Points on a hilly landscape, in no order, each with its height.
A ball rolls from a point to the lowest of its 2 nearest points, and stops where none of them is lower. Distance is the straight distance between rows; heights are no part of it.
Q6 (h 378): [ -7  16   3   2 -12  13 -23   4   7  -6  -1   1  -2 -12 -29 -31 -18  10
   8  17 -18 -15 -12 -25  -9   0   0  21]
Q400 (h 130): [ 25   6   6   5  -2  10  19  -6  16 -11 -10  -5  -7   8 -10  26   2   4
  -1 -20 -17 -12  14   2  14 -15  17  -6]
Q663 (h 67): [ 15  14 -21  10  -4   0  32  -2  30   7   8 -18  -7  -3  -9   1  23  16
 -11 -23 -24 -22  20   1   6 -11   0   8]
Q698 (h 193): [ 25   0  -8  -2  11  -1  10  -9  19 -13  -7   8 -20   8  18  18   0  14
   0 -10  -9  -5  16  25   4  -9   5 -16]
Q198 (h 131): [ 14  14  22  -8  -5  -2 -32   2   4 -21  -9   5 -38   8 -12 -13  -6  -6
  12   9 -11 -15 -22 -12  18  24  10  28]
Q295 (h 452): [ 24   5  15   5  -1  28 -24   6  22 -10 -13   6 -25  -7  -6   1 -15 -10
   8  10  -7   4   1 -15   4  12  27   6]
Q907 (h 419): [-14 -15  -1  24 -31  12   6  -1  31 -11  -9  -5  27 -10 -23  13  10 -22
  -3 -25  -6  -6  18  19 -14 -15  13 -11]
Q434 (h 426): [  7  10  11  11  -4   2  19  13  36  -6   6   1   5   2   1 -12 -10  21
 -29 -40 -11  -4   6  16  -3 -24 -14   1]
Q628 (h 567): [ -5  -3   5   5  21 -19  -6  -3   2  -9  -6  23   0  18  25   3 -20  -2
 -11  -4   5  -5   0  32 -13 -25 -13  -8]
Q672 (h 461): [-11 -10   4 -12  12 -22   1   3 -24   4   5 -25   0  14  20   6  31   5
   6 -17  20 -27  -5  16   5   9   4   1]
Q999 (h 576): [-21 -13   5   0  13   1 -38   2 -19  -2 -17   1   9  12  -5   3  -6  -4
  -1  35  17  -5  -9  12  -7   5  17   1]
Q30 (h 208): [-28 -16  15  14 -20   2  -4   3   3 -18  -1 -27  43 -15 -25  -6   7  -2
   1  -9  -6  -4  -9  19 -16  -3  15  -9]
Q107 (h 110): [-12  -6  -2  -9   2 -10   8  11 -32   0  15 -10  15 -16  -9 -31  18  26
   4  20  -1  -8 -24   6  -7  -2 -22   6]
Q392 (h 233): [ 21   4  21  -9  19  -4  21   2 -13  -2  14 -17  -1 -18 -16 -27  10  35
  10  -1 -19 -10 -28   3  -3   3  -2   1]
Q783 (h 215): [-12  11 -16  12 -22  10  -9   5   1  -6  -1 -10 -12  12   0  -1  -2   0
  -2  10  -3  -6  18 -16  19  -5  -3   5]
Q515 (h 250): [-37   3 -23  18 -22   1 -23  -3 -18 -23  -3  -9  -3  21  -3 -14  -1   7
 -13  22   2 -16  14   5  16 -16  -8  -1]
Q964 (h 239): [ 10   2 -23  -9   9 -17  29 -14  13   0   1  12   9 -12  -4  11  12  12
  25  -6 -17 -23  -3   4 -22   9   0  -7]
Q723 (h 502): [  5  -5  13 -14  23  -9  23   3 -14  22   5   2   3  22  16  13   5 -12
 -20 -15  20  12   3  18   3 -28 -15  -5]
Q516 (h 524): [-19  -7   8  16  14  -9 -17 -20 -30  19  -9  19  -2  29  17  28 -22 -20
  -4  23  18   5  11 -12  18  15   7   0]
Q954 (h 485): [ 29  11   9  -8  12  10  -6 -27  -4   6  -1  23 -35   8  22  35 -17  -1
  13  19   1  15   8 -14  16  25  11 -14]
Q325 (h 278): [ 20  -1  -9 -13 -18  17   8   5  15   2  21  -1 -36 -21   5  -8  10  -2
   1 -10  -5  20   4 -12   5  16  -8  -2]
Q823 (h 114): [  5  -3  12 -24  24 -11   1   8  -9  16  -2   6   9   4  -3   3  -2  -6
  -4  -4   3  -6 -22  -5  -6   5  -8  11]
Q462 (h 142): [ 11  -6 -26 -11   3 -16  11  12  14 -23  23 -19 -18   3 -14 -10  36  21
   0   6 -35 -25   4  13  -3   4 -16   8]
Q808 (h 55): [ -3   6  20   6 -25  -9 -11  -6   2 -26   5   6   1   6 -15   8  -4  -3
   8  -9 -20 -21 -12 -14   1  26  13  12]
Q231 (h 343): [  5  10  -1   0   5 -12   4  -2  19  14   5  18  -4  16  30  -2  -7 -21
  -1 -26  15   1  22  -7  -2  11  -5   9]
Q991 (h 164): [-28 -27 -19   2 -21   2 -11   4  -2   5  14 -11   0 -13  27 -11  18 -21
  -4  -6  27  20  18  13  -6  24  -7  -4]
Q667 (h 406): [  1   1  -7   2   5  14   0  -6  -7   3 -10 -29 -13  -9 -15  -7   6  16
  31  12   2 -19   7 -11  14  10  32   6]
Q949 (h 173): [ -8  16  -6  15 -13 -10 -31  -2  24 -25  -5  15 -11  20   7 -21 -24   0
  -5  -9   0 -24   5   7   6  -5  -8  21]
Q203 (h 238): [-23  -9  13  29 -10   3   0 -27 -12  -3  -7  11  26  11  18  17 -17  -8
 -11   5  -1  24   4   4   5  -1  -2 -17]
Q639 (h 550): [-38 -13   6  15   8   2 -28 -10 -25  14 -18   0  15  25  17  17 -12 -21
 -15  20  28   2  10   9   0  -5   5  -2]
Q540 (h 302): [  0  -7 -14  -6 -12  -3   0   1  10 -21  11   9   7 -12  -3  -2   0   5
  -1   7 -12   5  -2  15 -17   4 -10 -12]
Q879 (h 326): [-35 -12   4  -4  -2  -5  -6  21  -7  24   5  -7  32   0  -2 -23   7 -19
 -16 -12  16   9   0  15 -13 -14 -24  16]
Q157 (h 262): [ 21  -9 -16 -12  -9   6   5   5  32 -19   4  12 -14  -3 -27  33   8 -17
  15   2 -22  -3   2  -4 -15  -2   9 -10]
Q195 (h 185): [ 30  -5  15 -20  31  10  -4  18  19   6 -17   0  14  -4  -1   8 -12   0
 -11 -16  10  -5  -7  21  -4 -32  12   0]
Q495 (h 583): [ -7 -18   2   0  23 -31  -7  -9 -11  -9   6  18  -3  17  43  -4   0   5
 -11   2  21  -7  -5  39 -18  -3 -31  -6]
Q550 (h 281): [-35  -1  -7  16 -23  -5 -19  -3 -23  -8  -6   3  22  12  -7 -14 -10   4
 -17  25   3  13  -4  -2  -2 -14 -18   2]
Q175 (h 347): [ -8   7   1   6  -3 -17  34 -22 -23  15   3 -13   1   3   5   5  22   7
  19 -13  -9 -17   6 -14  12  21  12  -7]
Q815 (h 198): [-18  -1  26  15   0 -17  18 -25 -36   8   6  19  29   8  -1   8 -11  -9
 -13  -1   3  32 -13  -5   7   5  -4 -17]
Q449 (h 389): [  7 -12  -8  12   6  24   7 -17  20  -8 -19   7   3 -21  10  16  -4  11
  32  24   5   6  19   7  -9   7  32 -29]
Q199 (h 201): [  3   4  -1  -7   7  -5  23   3  21  14  -6  16  23 -20  -6  14  -6  -6
  17 -17   2 -13   2  -1 -13  -2   7  -7]
Q62 (h 595): [-27  -9   6   6   8   6  -5 -11 -33  18 -12  -1  20   0 -13   9  -1 -14
   8  25   9   1 -10  -8  11  14  16  -2]
Q534 (h 44): [ 29  -1 -16 -22  36   4  35  14   7   8   3   0  -9  -9  -4  12  18  17
   2 -10 -13  -2   1   7   0 -16  -8 -12]
Q135 (h 303): [  4   4   2   7   3  -1  13 -11   8   9   4 -12  -8   1  31  -1   3   1
   2 -29  16  -1  10   5  14   4   4 -10]
Q80 (h 402): [-23  10   0  31 -31  11  23 -11  11  -1 -11  -9  30 -15 -30   6  -1  -2
   1 -16 -12  -5  16  -8   5 -13   3  -3]
Q181 (h 83): [-25   3   5   7 -37 -13 -16   5   3  -5  -2  -1  14  -3 -18   2  -1 -23
  14 -14  -4 -12   3 -26  -8  23   9  20]
Q854 (h 289): [ -8  -4  -4  17  -7  20   3 -11 -12   1 -15   6  12  -4  -2   6 -20   3
 -13  23   6  32   3   0   5 -25   3 -20]
Q602 (h 204): [ 31  10  22 -16  12  -6  27  -1  -3   4  21  12 -12 -14  -3 -25  -2  17
   2 -17 -19  13 -28 -11  -7  11 -21   5]
Q724 (h 439): [ 17  14   7  12  -4  -5   8 -20  -5  -6  -6  21 -14   4   3   6 -28  10
   6  -4 -16   1   4 -20   1   7   1 -10]
Q313 (h 388): [-30   1   3  15 -21 -10  20   0  -1  11  -1   8  44 -17 -13  -7   1 -10
  -6 -20  -2   3   2  -2  -6  -6  -8   2]
Q250 (h 506): [-10   5   8   9  -1 -17  -9 -22  -8  17  11  24  -9  23  34  29 -17 -22
  -6  -2  15  15  15 -22  15  32   2   2]
Q582 (h 392): [-22  -3 -10  13 -18   9 -17   1  13 -11  -5  10  23 -24 -21 -23 -18   6
  18  12  -5 -11   0  -8 -14   2  11   3]
Q637 (h 501): [-25  -7 -33   5  -1  -1  17 -21  -9  16   2 -11   5  -3  31   7  22  -7
  18   1  16   0  27  11   4   5  -7 -14]
Q204 (h 141): [ 23   8 -15 -18   2  19  27  11  17  17  15  -2 -17 -14 -18  10  14 -10
 -11  -8 -27  21   2 -27  -4 -14 -12  -3]
Q409 (h 147): [ 10   6   4  -2  -4  -7 -38  11  30 -29  -8  21 -15  25  11   2 -16 -19
 -13 -15  -3 -20  -7  14  -6 -11 -18   9]
Q228 (h 280): [  8   1 -11 -10  12   8   0  25   3   8   0  -9   4 -20 -14 -24   8   9
   0  -6   9  -8  -6  13  -5 -13   0  11]
Q817 (h 109): [ 16  17 -29  -4   3  -4   8   8  22  -6  13 -24 -30   0  -1 -14  24  19
   6  -7 -23 -37  21   2  14   4   2  19]
Q35 (h 428): [  1   0  -6  19 -15  37 -17  10  26  -3  -5 -15 -13 -12  -4 -12  -8  -5
   4   1   4  14  17 -11   2  -3  30   4]
Q376 (h 161): [  4   1  11 -17  34  -8  19   8   8  24 -10  24  29 -14 -17   8 -18  -1
   1 -16   0   4 -17  -7 -21 -20  -5   3]
Q962 (h 249): [ 20   2  -9 -10  23  -6  -3  22  21  -8   3  -5  -4  -3  14 -10  14  14
   1 -12   5 -25   2  27  -2  -5  -7   7]
Q824 (h 333): [ 15  -6  -5   2   5  26   9   3  31  -8  -9  -6   6 -20 -19  13 -10   5
  14   4  -7   6   6   8 -11 -15  27 -19]
Q820 (h 491): [ -4   2   8  22 -28  -2 -22  -9   0   0   1  18  -7  25  15  32 -18 -28
 -12   8   5  18  13 -18  15  20   4   2]
Q933 (h 195): [-13  -9   3  -2 -18   9 -32  23   8  -3   0 -20  -1   9   4 -10   9 -31
 -21  -9  19   2   5   7   0  -3   5  19]
Q761 (h 184): [ 17   5  -2 -26  -2 -12 -14  33  23 -12  12  -6 -25   7 -15   9  23 -24
 -12 -19 -18 -18  -3  -1  -2  -3 -10  30]
Q61 (h 423): [ -6  -1   2  -8  22 -32  22 -13 -16  18  -3  -7  20   8  16  24  14 -15
   8 -23  23 -25   1  11  -9  11   2  -5]
Q93 (h 71): [-16  -2 -10   0  -8   5  -2  16 -31  11  20 -14  -1  -4  -3 -39   8  20
 -15  16   2  18  -6  -6  14  -5 -27  11]
Q100 (h 414): [ -6   7  -7  12 -16  -3   7  10  19  -9  10  -7   8   0 -23 -10   3  20
 -29 -14 -22 -11   3   9  -1 -37 -24  14]
Q221 (h 179): [ 14  13   3   7 -12   9   6  -2  -9  -4   2 -17 -17  15 -11   4  -4  19
  -8   2 -23 -11   7 -13  23 -20   5   2]
Q508 (h 264): [-21   4 -15   2  15 -10  11   5 -11  16  -3 -11  27   0  -6 -16  13  20
   1   0   5 -31   6  12  -1 -25 -15   3]
Q714 (h 28): [-16   8 -24  -3 -18   2   4  -1 -28 -13  18 -16 -20  -1  -8 -31  15  24
  -1  22 -15 -11  -2  -9  15  10 -17   2]
Q978 (h 526): [ -3 -13  11  11  14  -6   6  10   4  14   1   0  17  14  11  -1  -3  -7
 -29 -16  15  26  -2  26 -12 -43  -9  -3]
Q102 (h 369): [-22   3  -1  11 -10 -19   9  -6  -1  21   5   5  22  -2  12  -7  -7 -20
  -5 -34  24  13  13 -10  -6   6  -3   7]
Q634 (h 180): [ -6   0  -8  19 -40  -3  14 -16  11  10   5  -4  -4  -1  29  10  17 -22
   3 -16  17  21  26  -7   7  30  10 -11]
Q264 (h 240): [-13  17   5  -7   6 -25   2   4  -4  12   4  -2  12  19 -18 -13   3  12
  -6 -12 -10 -39  -2  -7   9 -13 -12  20]
Q416 (h 391): [ -3  11   6 -19  17  -2 -15  -9 -29   5 -19  14  -7  10 -21  10 -21   9
  16  29 -16 -15  -6 -26   1   7   1   9]
Q488 (h 69): [-15  15 -29  12 -20  -7   1  -9  -6 -10  18  -9  -7  -4  17 -31   6  29
  -4   2  -2 -10  16   2   7  10 -23   1]
Q548 (h 34): [  0   3  -5  -2  10   8  11   0 -39  40  -3  -7  -4 -12   2   7  -3  -6
  -4  32  15  35  -6 -16  16   3   1  -2]
Q406 (h 237): [-27 -14   1   3  -7   2 -15   7 -14 -21   0 -26  18  -7 -31  -9  13   3
  14  14 -10 -20  -8  10  -6   3  11   6]
Q323 (h 422): [-12  13  12  24 -19   1   1 -31 -18  -1   7  12   1   7 -12   5 -32   8
  -5  13 -22  15  -8 -34  12  11  -1  -8]
Q877 (h 446): [ 15  14  13  17 -10  10  17   1  11  -6   4 -11 -13   9  10 -10  -6  13
 -33 -29   1  18  15   7  17 -28  -1  -5]
Q914 (h 261): [  4  -9 -31 -21 -11  16  -2  26  32   5  11  -2 -11 -12 -11   4  19 -27
  -2  -1  -5  14  19   2 -11 -11  -9   5]
Q660 (h 466): [ 26   6  33  10   1  -7   8  10   7  -8   8   8 -10  24  15 -21  -8  17
 -39 -15  -5  25  -4  17  13 -25 -18   3]
Q17 (h 265): [ 28  13  10 -12  28 -15  32 -20 -14 -10   3   5  -6 -10   5 -12  -4  40
  18  -6 -15 -25 -17   7   2   4  -5  -3]
Q145 (h 607): [ 16   4  -5 -19  11  26   4  11  17  34  -9   7  -9 -19  -2  16  -5 -22
  22  -1   7   9   9 -30  -6   2  11  11]
Q109 (h 324): [ -4   0  -3   9 -18   4 -11   0   3 -21   2  22  -4   0  -5 -12 -16  11
 -11  23 -13  23 -18  -4 -16   3 -14  -8]
Q507 (h 243): [-12  -4  22  10 -14  -4   0   0 -16 -13 -15 -10  32  10 -28   0  -5   7
 -10  -8  -9  -8 -19   6   4 -20  13  -3]
Q177 (h 87): [-11   3  13   4  -9  14  12   4 -20  30   4  -8   7  -9   1  -4  -1 -21
  -8   7   8  37  -5 -27  12   9  11   1]
Q316 (h 637): [ 31   6   5  -7  21  18 -24  11   0   9  -9   2 -31 -12  17 -11 -11   4
   5  23  21  30  -9  -7  11  13  13   0]
Q767 (h 232): [  2  -6  -9 -13  -2   7 -13  26  20  12   8  -4  -7   9  11   8  11 -29
 -25 -16  10   7   8  11  -8 -21 -20  10]
Q927 (h 113): [-32  -6 -23  20 -18  -4  -7  -2  -2  -9  13   2   0   3  29 -23  -5   4
  -1   2  20   6  16  11   3  14 -22   1]
Q153 (h 307): [  3  -3  -1 -11   6   6   6  36   9  25   1  -4  20  -7  -4 -26  10  -4
 -23 -13  16  18  -9   5 -13 -15 -13  17]
Q223 (h 377): [ -8   2 -11  11   6  17  22 -29   1   8 -20   2  16 -15   2   8 -14  25
  26   8  10  -7  16   0   3  -2  14 -23]
Q850 (h 212): [ 17  -1   3 -26  17 -18 -17  32  12   1   2  -6 -14   9  17  -3  26 -25
  -4 -25  11 -25  -7  19   0  -4  -8  20]
Q694 (h 144): [-31 -14  -6 -13   3 -22 -17   6 -20  -2   1   7  30 -11 -10 -16   1   5
  13  16   1 -11 -20   5 -21  11 -14   9]
Q715 (h 346): [ 19   6   5 -11  -2  12 -15   2  -4  -1   4  18 -22  -7 -10 -12 -19  -8
  -8  31 -11  31 -20 -13  -7   8   0   4]
Q818 (h 335): [ -5   7 -11   9  10  21  21 -11 -12  25 -12  -5  16 -20  -7 -13 -15  20
   5  13   6  18   6  -8   9 -20   2 -11]
Q990 (h 570): [-11  -4  18   3   2 -17 -26   2 -10 -17   0  14  -6   2  23 -33  -8  14
   3   4  11   2 -21  12   0  30  -9  13]
Q55 (h 408): [ -7   2  12   6  -8  -1  -3 -25 -34 -13   2   6 -11   7 -26   1 -19  14
  10  35 -25  -1 -19 -31   6  15   1  -4]
Q670 (h 390): [  8  20   9   9   6   8   7 -21 -10  10   0  12   6  -7 -22 -29 -30  28
  -8  13 -17  -6 -14 -16  -6 -28 -12  -1]
Q801 (h 590): [ 26  -7  -3 -24  34  21  -3   6  12  19 -15  16  -5 -27  -8  14 -11  -9
  24  21   6  17  -9 -15 -13   3  18  -6]
Q959 (h 467): [ -9 -11 -30   7  -2  -1  20  -7  19   7  -1 -10   7  -6  23  14  24   4
   6 -22  14 -16  24  19 -15 -11  -7 -15]
Q322 (h 177): [ 17  -9 -24 -20   3  -7  17   5   1 -18  16  -7 -16  -5 -17  21  36   4
   9   5 -24   1  -4   3  -4   9 -17 -10]
Q450 (h 657): [ 28   9  11  -5  44  12 -25  14  -2  14 -25   5 -24   3  21   7 -22   0
  -8  23  30  13   5   6  11  -3  16  -5]
Q636 (h 111): [-26  -4   0  -1 -24   0  -7  -2   6  23  -7   5  15   1  -1  19  18 -34
  19 -13   9 -10  10 -23  -4  30  12  10]
Q559 (h 482): [ 21   6  13 -10  11 -14  19  19  -5   8  17  -1 -11  21  10  -2  18   4
 -25 -16  -3  13  -6   7  13 -14 -26   6]
Q705 (h 186): [ 20  11  10 -22   2  -6  13  -5   1   0  25  28 -10  -7 -13  -9 -14  -2
 -11  -7 -29  21 -31 -23 -14   3 -39   8]
Q442 (h 374): [  3   6 -10  -5  -3  -9  13 -11  -1  12   1 -16 -16   8 -10  14  19  -5
  35   1 -10 -22  19 -18  10  23  17   5]
Q254 (h 271): [-15  -9 -11   5  -9  -6 -11  -3 -10 -36  -9  -5   8   6 -10   5   4  18
   6  18  -8 -12 -13  13 -10  -3   0 -12]
Q113 (h 473): [  7   3  16   1  -9   5 -26  -1  10  -8  -9   3 -17  19  -2  30  -6 -25
   0   8   1   1   6 -15  10  17  25   9]
Q814 (h 673): [ 13  -2   4 -11  28  10 -23  10   0  15 -34 -11 -12  15   4  21  -7 -13
   8   7  22  -3   9  -1   4  -5  20   0]
Q560 (h 160): [  1   1  26  -1   6 -22  11 -13 -20  -5   0   8  13  19   9  14 -11  -4
  -8 -12   0   0 -11  -4   2   8  -1  -2]
Q371 (h 558): [-10   4  15  16  -1 -20 -22 -25   3 -22   4  33   1   4  25  -3 -23   4
   3  -2   4   4  -8   8  -8  39  -3   0]
Q503 (h 620): [ 26  10  18 -15  23  23 -13   8   8  28  -5   0 -23 -12   0   9 -15 -19
   4   1  18  24  -8 -32   9  17  17  11]
Q281 (h 371): [  9  -6   8   2   9   6 -19   1  -5 -17   1 -20 -23 -13  36 -19  17   9
   9   1  19   8   0  11  15  32  22   2]
Q140 (h 132): [ -3  -1   1  17 -19  13   7  -4   7  22   8   1  -3  -1  15  10 -11 -19
  -7  -7  22  37  10 -21  17  15   8 -10]
Q858 (h 277): [ 10  -3 -13   4  -5 -14  31 -19   1 -25   6  -9   0 -16  -2   8  21  22
  23   1 -17  -9   3  12  -9  17  10 -22]
Q72 (h 162): [ 18  12  10 -21  -4  -7 -24  20   2 -15  -2  -2 -34  29 -12   3  12 -21
 -11   7  -9 -13 -13   4  15   1  -1  21]
Q234 (h 546): [ 12  -6 -19 -12  13  22   8  -3 -19   9 -10  -3 -18   1  -5  19   3   0
  23  39  -7  22   3 -18   4  -2   9 -21]
Q942 (h 615): [-13  -1  23   4   3   2  11  -4 -15  26 -13 -24  15   3  -6  25  11 -20
  12  -5  20  -3   0  -9  17   5  27  -5]
Q998 (h 316): [  6  -3   0  13 -17 -15  40 -18 -13  -9  12 -11  -2  -2   8  19  19   5
  -2 -16 -19   1   4   1  11   3  -4 -20]
Q545 (h 405): [-25  -4 -21  15 -24  26 -16   7  18   4  -8  -3  18 -10 -15 -17  -3  -9
   5   6  10  -5  25  -3  -7  -9  13   9]
Q268 (h 522): [-18 -17  28  16 -15 -10 -18 -21 -14 -24  -6  -8  13   6  13  18   0  -8
  -5  -1  13  -1  -8  17  -3  26  20 -12]
Q261 (h 545): [-28 -15  21  24  -3 -26 -24 -14  -5 -31  -5  16  22  17  15  -3 -20   2
  -9  -1   8   0 -12  19 -14  12  -5  -5]
Q544 (h 196): [-18   6  12  11   0 -16 -24   5  10   3  -2  15  20  12   3 -18 -23  -5
 -12 -21   9 -19  -2   4  -2  -3  -3  20]
Q252 (h 272): [-29  -7  20  18 -15  -8 -17   9 -13 -16  -5  -2  31  26 -16 -15 -11   9
 -27   4  -4   4 -11  13  -7 -28  -6   2]
Q494 (h 205): [-15 -12  -6   4 -51   8   2  -6   7  -1  14 -14   5 -23  14 -14  24 -18
   1 -17  11  22  23   3   8  31  12  -8]
Q766 (h 493): [-20  -7   9   9 -10 -20  -7 -13  -9  -8   3 -22  16  11  15   6  22  -7
  10 -14  15 -18  -1  14 -12  19  20  -4]
Q996 (h 549): [  0  -9  -3  11  -1   2 -12  12  27 -19  -4  13  11  14  12   0 -19   4
 -29 -13   8   6  10  29 -17 -42 -13  -5]
Q717 (h 325): [ 14  -5  14 -10  -4   1  -4  -6 -13  -9  10 -13 -23 -23   6  -2  14   4
  14   3   8   8 -17  -9  12  39  20  -1]
Q7 (h 121): [ 30  -4  -5 -24  36   4   7  18  20  -6 -14 -13  -8   1 -24   9   9  15
  -2   1 -13 -15   1  22  -8 -32   7   3]
Q501 (h 438): [ -7  -3 -16   9 -24   8   5   2  37  -4   9  -5   9  -7   7  16   4 -15
  -9 -31   5   2  23  19 -14 -13  -7  -6]
Q789 (h 304): [  8   9   3  -3  22   1   7 -14 -16  -9 -16  -2   3   0   7  -8 -15  34
   6   8   1 -15  -7   7   6  -4   1  -9]
Q669 (h 460): [ 21  12  10   2  22  10  -9 -16   1  10 -17  21 -24   8  13  10 -36   6
   4  17  -1   2   5 -21   8   3  10   0]
Q872 (h 103): [ 40   2 -16 -24  14   7  28  15  19  16  14  14  -8 -21  -1   3   2   0
  -5 -24 -11  17  -5  -1  -2 -13 -22 -10]
Q725 (h 297): [-31  -6   2   9   3  -1  -6   4 -11   8  -6 -16  24  10   8 -19  -2   3
 -13  -3  23 -10   4  18   2 -37  -6  10]
Q158 (h 298): [ 27  -6   7 -27 -12  12  -2  11  -3  -2  24 -14 -22 -17  -7   5  25 -19
  10   4  -5  18 -11 -20   7  30   9  10]
Q194 (h 151): [-14 -12 -10 -15  -2  13 -24  21 -22  15   3 -17  -2   3  -2  -4  14 -26
  -6  14  28   7  -7  -2  -5   2   5  13]
Q720 (h 219): [ -5  19  23  11   3 -34  -2   1  -4 -10   3  10   8  11   6 -22  -8  14
  -6 -28  -6 -33 -17  -2  -1   9 -12  19]
Q579 (h 513): [ 24  -6  -5  -9   7   6   4 -13 -16  -6   1   3 -21   3  16  20   6   4
  16  19   2  17   9  -1  16  17  15 -26]
Q82 (h 176): [-31 -16  22   0  -3 -15   0  -3 -12 -14   0  -5  41 -13  -6  -7  11   7
   4  -5   6 -11 -25  24 -19   4  -1  -1]
Q482 (h 93): [ 23   3  24 -11  -2  -8 -21   1  10 -38  -6   9 -15  10 -20   7   4   3
  12  -1 -24 -19 -26   0   2  15  13   5]
Q530 (h 294): [ 10 -15 -16   4  -8  18 -13  15  43 -15  -8  10   4 -13 -21  22  -6 -21
  19  22 -12   7   7   0 -28  -6  23  -8]
Q318 (h 344): [  6   2 -12  -2  31   3  -1  -6  -7   1 -22  18   8  -5  -7   5 -21  26
   9  35   0 -10   0  12  -8 -17  -1 -13]
Q830 (h 99): [ -4  -6 -22 -19   8   8  -7  15 -30  22   7 -13 -16 -10   2  -8  14  -7
   9  28  14   9  -8 -12  12  13  -6   3]
Q105 (h 370): [  3  15  -9 -10  29   3  -2 -17 -20   9 -11  19   2  -1 -26 -11 -28  22
  16  38 -16 -18 -11 -18 -14 -16  -7   4]
Q944 (h 642): [ -3  -7   2   3   6  15   1 -11 -12   8 -15 -22  -8  19   8  23   5  -3
   6   3  18 -11  18  -2  19  -1  26 -14]
Q391 (h 387): [ -2  -9  -1  -8   6 -12  36 -11 -11  23   7 -11  27 -19  21  11  28  -4
   6 -25  14   1   3  19  -8   5   1 -13]
Q426 (h 403): [-10  16  -1  10 -16  -4  18  -8 -17   0  10   0   9  -2 -24 -18  -4  28
 -10   5 -25  -6  -6  -8  11 -25 -26   5]
Q834 (h 364): [ 11  15  12  -5   6   9 -32  25   3  -6  -1   8 -10  -7 -11 -30  -9  -4
  -3  12   3   9 -21  -7 -10   4  -9  26]
Q675 (h 568): [ 28  -2   5 -26  19  15  22   3 -10  19   0  -5 -10 -15 -19  13   6  -4
  10  23  -5  28  -8 -16  -1  -7   6 -14]
Q255 (h 223): [ 12 -17 -35  -8 -16   3   6   0   6 -24   6  -4 -17  10  -8  26  22 -14
  19  26 -20   4  19   1  -2   1   3 -16]
Q387 (h 168): [ 11  13  -6 -18  -1   4  23  17   0  12  21  12  -7 -12 -25 -10   5   6
 -18  -7 -31   8 -15 -24  -5 -18 -27  13]
Q48 (h 245): [ 23   3 -16  -4  -3   8   1   2  29 -13   9  10 -29  -8  25  -1  -5   6
  -1  -9   4   8  10   6  -1   4 -11 -11]
Q276 (h 115): [  0  -4 -19 -10   7   4 -38  17  22 -26  -9  13 -20  14  -2  -6   2 -15
   5  17  -3 -23  -3  11  -6  -3 -13  12]
Q866 (h 350): [  9 -15   9   2  15  -9  30 -12   1  11  14  -4  10 -11  30   1  12  10
 -14 -35  14  17   7  21  -1  -6  -8 -19]

For each start below, name the point where the ball stops.
Q495: Q135
Q879: Q276
Q153: Q808
Q449: Q663
Q371: Q135
Q667: Q823
Q316: Q534
Q990: Q135
Q996: Q534
Q323: Q534
Q814: Q714
Q582: Q714
Q670: Q534
